Points on a hilly landscape, in no order, each with its height.
A climber steps from a point to the highest of its 3 nearest points, and stops where none of them is higher. Distance is the straight distance between rows; heights are no part of it.
k602: [103  75  98 119 114 121 112  93 112 134 108  83  96 114  66 123 118  80
 101 119  97 129 135  94 134  71]  height 309
k463: [ 96 128  98  99  83  69  88 100  70  82 108 104 124  91 103  88 106 114
  88  92 101  79  84 108  63 146]  height 175
k431: [ 93 121  97  96 100  99  99  92  95 109  96 101 121  61 108  94  99 105
  93 109 106  87  83 102  77 110]  height 331
k239: [ 91  76 129  76  99 108 105 113 116 134  64 107 104 136  71 118  98  79
  89 113  97 136 126  91 132  51]  height 744
k652: [113  74  93 132 116 128 109  85 117 129 119  77 100 103  75 127 127  69
 115 114  90 127 137 104 145  74]  height 479
k114: [138  78  88 161 117 167  92  82 122 130 150  69  98 102  83 127 125  58
 133 108  72 119 136 106 133 105]  height 520
k331: [109 111  94  94 107 111  99  92 116  99 103 108 103  77 118  97  91 117
 102 107 105  94  85 103 106  81]  height 186
k139: [110 125  90 130 102 104 106  81 123  98  99 105 127  77 116  87 120 101
 113  93  90  73  84 103  88 109]  height 467
k398: [ 85 102  94  75  87  61  82 105  67  73  83 102  74  94 116  75  66 116
  68  70 114  69  76 113  67 148]  height 228
k211: [103  84 105  84  95 112  94 104 109  99 101 115  93 113 107 108  90 109
 109 110 101 106  90  89 125  75]  height 472
k987: [ 92  99 128  39  84  77  88 132 106  89  59 115  86  83 108  74  66  99
  66 112 122 129 127 106  74 106]  height 71
k813: [104 101 113  61 103  93  93 111 113 100  76 117  96  75 118  86  63 111
  64 118 118 112 104  93  85  98]  height 80
k276: [103  80 129  94 115 114 113  98 133 148  85  83  91 108  68 133 107  80
  94 112  94 142 146  92 134  48]  height 320
k977: [ 85  77 114  76  99 110  99 117 113  95  81 118  89 124  96 120  78  94
  90 108 104 127 102  84 134  68]  height 611
k681: [ 99 134  97 117  99  91 109  82  87 105 103  94 134  74 104  91 115 102
 106  88  95  73  83  97  62 126]  height 532
k333: [ 94 150 112 120  90  44 122 103  72  51 114  82 105 117 136  91 104 126
 131  84 103  57  63 115  38 155]  height 455
k711: [ 97  74  98  90  95 115 103 107 104 101 115 114  88 127  90 115 107 101
 111 112  92 115  99  86 136  71]  height 269
k800: [ 65  98 107  54  63  73  73 122  87  83  82 101  74  91 104  78  62 111
  62 103 110  89 112 128  72 128]  height 55
k812: [ 73  94 114  53  67  71  85 107  87  75  66 104  53  89  95  81  52 112
  51  90 109  97  98 125  69 125]  height 34
k155: [106 121  87 101 107 101 100  94 109 108  93  96 120  70 124  96 100 115
  90 100 107  88  86  95  84 104]  height 259
k521: [129  87  73 154 121 126 114  95 105 107 142  72 106 114  78 103 142  91
 137  92  97 106 117  92 119  89]  height 466
k404: [117 129  84 147 109 117 118  77 116  98 105  98 135  87 111 107 111  98
 132  95  84  66  79 112  92 113]  height 413
k898: [132  76  78 148 132 124 114 100 103 116 141  72 107 111  74 102 138  71
 127  97  87 114 120  94 121 102]  height 492
k332: [ 76  85 107  64  93  51  98 104  71  72  61 105  42  78 106  72  38 113
  56  66 118  87  78 119  78 153]  height 89
k960: [106 148 103 117  88  53 105 102  63  68 113  91  96 109 123  91 110 124
 129  77 101  54  70 104  56 150]  height 456
k145: [ 89  75 116  79  99 106  91 110 106  95  91 123  87 112 101 121  80 101
  92 108 108 114  99  81 132  60]  height 591
k196: [ 99  88 128  58 102  99  90 106 114  98  80 134  76 107 109 120  71 104
  88 109 107 121 101  77 115  72]  height 582
k844: [100  76 108 104 112 120 116  96 110 132 109  85 104 112  66 127 115  81
 100 122  92 130 125  91 141  63]  height 226
k474: [ 92 125 105  99  90  59  87 101  65  76  92  92  85 101 121  80  90 122
 106  67 107  64  61 110  59 152]  height 260
k796: [109  87  84 119 107 119 106  99  96 100 133  90 107 125  84 104 122  89
 114 107 100 108 100  93 137  73]  height 270
k105: [ 93 113 105  70  92  90  92 100 101 110  88 112 108  72 121  80  89 121
  74 115 115  90 103 110  81 113]  height 124
k699: [106 154  98 120  93  50 114  96  69  66 121  87 111 107 124  95 126 119
 142  83  89  56  64 108  49 145]  height 498
k843: [109 106  81 125 101 113 101  88 120  89 108 107 103  93 109  98 102 106
 124  98 100  82  85 102 110  84]  height 381
k74: [112  74  91 122 119 120 104  85 107 127 125  78 102 106  69 131 121  76
 101 116  90 131 133  96 141  75]  height 422
k376: [112  98  67 148 115 127 126 105 114  98 127  83 117 119  88  86 137  99
 137  93  87  87 100 105 114  95]  height 292
k232: [ 92  71 107  82  95 111 101 114 106 106  92 117 104 136  80 124 108  98
  94 106  96 121 111 100 139  64]  height 468
k43: [ 81 102 110  58  73  91  82 111  85 107  75 105  99  76 110  76  84 114
  69 111 113 107 110 112  74 116]  height 86
k717: [105  77  71 135 120 121 107  98  97 114 128  87 111 115  89  95 138  92
 129 100 103 102 115  91 124  75]  height 389
k493: [ 96 123 104 112  80  65  98 103  63  77 105  92 109 104 116  89 112 117
 103  81  98  68  75 103  56 150]  height 375
k457: [ 63  76 130  68  90 109  93 116 120 118  64 109  99 133  85 118  86  90
  82 108  89 133 130  85 137  53]  height 639
k408: [104  89  90 104 103 115  98  98 111  84 103 113  96 103 115  99  98 108
 116 106 102  99  87  99 125  70]  height 323
k544: [135  78  72 160 133 132 109  92 101 108 143  72 112 101  81 102 141  83
 133 102  94 118 127  99 119 110]  height 514
k737: [108  91  74 128 105 119 103 106 109  88 125  99 111 121  94  96 113 101
 126 102 104 103 105  94 124  64]  height 297
k862: [ 97  75 129  57  96 102  89 114 111  92  75 139  79 117 104 121  80  89
  98 104  98 130 101  81 130  63]  height 595
k433: [ 81  85 126  57  95 108  96 117 104 109  74 134  84 142  82 123  87  86
  87 104  97 129 111  77 138  68]  height 636
k967: [100  89 128  43 104  94  95 122 113  92  69 134  75  87 115 107  74  99
  81 107 121 129 102  82 103  82]  height 560
k259: [103  87 104  90 101 109  94 104 114  87 102 115  98 114 116 113  96 107
 103 114  93 104  93  90 124  72]  height 365
k770: [ 85 120 107  93  83  77  78 100  69  79  82  94  85  94 125  81  87 115
  83  73 106  69  81 107  64 155]  height 235
k91: [132  74  90 148 121 145 101  76 125 138 133  65  99 105  82 133 126  55
 119 116  87 131 146 111 126  87]  height 500
k430: [ 81 107 112  46  81  80  87 121  96 101  73 113  94  82 110  79  64 112
  61 117 115 114 122 112  76 118]  height 77
k304: [ 75 106 103  66  61  73  76 110  82  78  75 108  65  96 103  79  69 116
  64  83 106  83 102 121  70 134]  height 46
k317: [ 99  76  94  97  98 124 105 103  98 103 113  98  91 122  82 116 117 104
 122 111 103 119 114  90 132  64]  height 45
k669: [115 123  81 139 109 106 117  82 121  92 101 101 123  82 116 100 107 109
 130  94  92  66  78 110  93 103]  height 421
k318: [121 146 100 116 102  73 120  94  69  89 130  95 126  96 107 100 135  98
 121  85  85  66  73  96  50 156]  height 566
k599: [111  90  69 142 110 126 111 107 113  88 135  95 108 116  94  88 137 104
 131 102  93 102  99  98 121  77]  height 370
k811: [104  73 104 117 118 126 104  91 135 145 102  82  94 107  73 136 110  62
 105 121  90 145 133 104 132  59]  height 188
k66: [ 71 112 105  71  64  84  81 106  75  99  94  95 101  98 105  83  82 120
  71  89 114  88 102 120  64 121]  height 69
k981: [ 96 143  89  99  91  82  93  92  71  89 116  98 127  79 105  83 112 112
  93  91 102  76  83  95  65 134]  height 346
k327: [ 68  77 110  56  87  56 101 101  81  68  61  96  47  84 104  74  41 105
  48  69 122  92  92 124  74 145]  height 88
k532: [ 61  97 122  48  63  71  81 117  96  70  58 108  66  92  97  72  43 107
  62  86 110 107 107 126  75 131]  height 49
k337: [121  91  74 139 120 123 114 102  92 109 141  81 109 116  87  82 141  91
 123 100  97 101 113  95 113  89]  height 425
k197: [101 143  95 111  86  87 106  83  74 100 108  89 133  75 104  92 120 110
  99  89  96  79  80  98  63 128]  height 476
k561: [101 140  96 114  85  64 115 101  60  80 115  96 123 102 106  89 124 111
 117  87  90  62  65  92  45 149]  height 536
k688: [121  74  77 150 132 134 108  75 106 127 135  77 101 105  75 107 130  73
 117 115  97 122 128  92 133  91]  height 452
k280: [ 88 118 101  92  90  60  88 107  59  68  83  92  76  97 125  87  79 126
  95  65 110  71  64 109  55 150]  height 244
k361: [101  68 133  91 114 116 104 113 152 154  61  81 100 120  73 136 100  81
 100 110 100 155 146  93 133  36]  height 208
k144: [118  84  83 135 124 117 114  95  94 119 140  79  97 104  75 108 141  79
 112 108  90 117 127  93 130  86]  height 469
k533: [ 86  74 123 101 113 115  99 106 116 142  84  90 113 123  71 133 115  81
  96 125  97 135 132  87 135  63]  height 621
k313: [125 115  69 150 105 120 106  92 129  91 119  92 122 115  96  82 119 107
 138  85  87  77  84 114 108 102]  height 272
k768: [ 81  74 116  81  94 120 105 112 104 114  91 106 100 125  69 129 105 101
  94 112  92 124 114  89 138  54]  height 565
k265: [101  86 112  65 114 100  92 107 102  95  82 128  87  82 131 110  72  99
  85 114 110 123 105  91 111  76]  height 528
k21: [ 67  86 112  63  81  63  88 102  75  68  69 114  52  88 107  73  48 115
  57  70 113  81  76 120  75 150]  height 167
k41: [102  82  83 113 105 121  92 101  95  98 117 102  94 119  84 106 116  94
 116 113 101 111  95  87 133  73]  height 114
k575: [ 99 116  97  89 102  96 101  94 113 112  91 108 105  68 127  89  84 114
  85 112 113  91  83 100  95  93]  height 201
k39: [115 118  83 135 103 118 108  84 123 102 110 106 120  95 110  94 112 112
 116  93  87  64  81 111 107  94]  height 420
k400: [104 134  91 106 109  92 106  84  92 111  99 104 122  74 109  76 109 104
 104  99  93  78  88 102  74 132]  height 465
k460: [ 69  93 118  46  60  72  84 138 100  86  62 105  76  90 104  73  53 115
  57 102 111 112 114 117  77 119]  height 66
k289: [ 90  80 136  56  92  91  91 116 109 100  71 139  86 122 103 121  69  88
  90 105 102 129 112  77 129  74]  height 592
k459: [111 140  88 132 110  97 119  77  98  93 118  99 139  77 101  97 122  94
 114  90  90  64  74 104  71 129]  height 561
k147: [ 90 120  89  83  95  91  94  86  78 104  97 104 126  79 107  89  97 109
  83 102 102  71  89 102  56 125]  height 176
k210: [141  83  78 167 132 148 103  81 114 119 139  69 105 109  76 109 130  61
 129 101  87 124 131  98 122 107]  height 551
k781: [101  86 106  73 108 106  89 111 115  98  78 126  87 100 122 113  77 111
  94 115 110 117  86  96 115  72]  height 530
k673: [122 145  89 125 107  84 118  82  81 100 112  98 134  80  97 101 121  91
 113  92  87  66  73  97  63 136]  height 588
k619: [ 99 104 112  82 106 103  93 104 115 100 101 112 100  80 125 100  85 113
  87 108 110  97  92  93  95  75]  height 182
k581: [107  99 101  86 109 113  87 101 117  93  99 117  95  90 118 105  85 103
  95 112  95  99  91  92 108  72]  height 242
k190: [116 134  91 135 110 104 114  71 104 104 110  98 131  82 115  84 109  94
 119  91  88  70  69 101  75 120]  height 516

Where does a climber stop that starts at each point below?
k843 | k673
k781 | k433
k41 | k210
k265 | k433
k967 | k433
k376 | k210
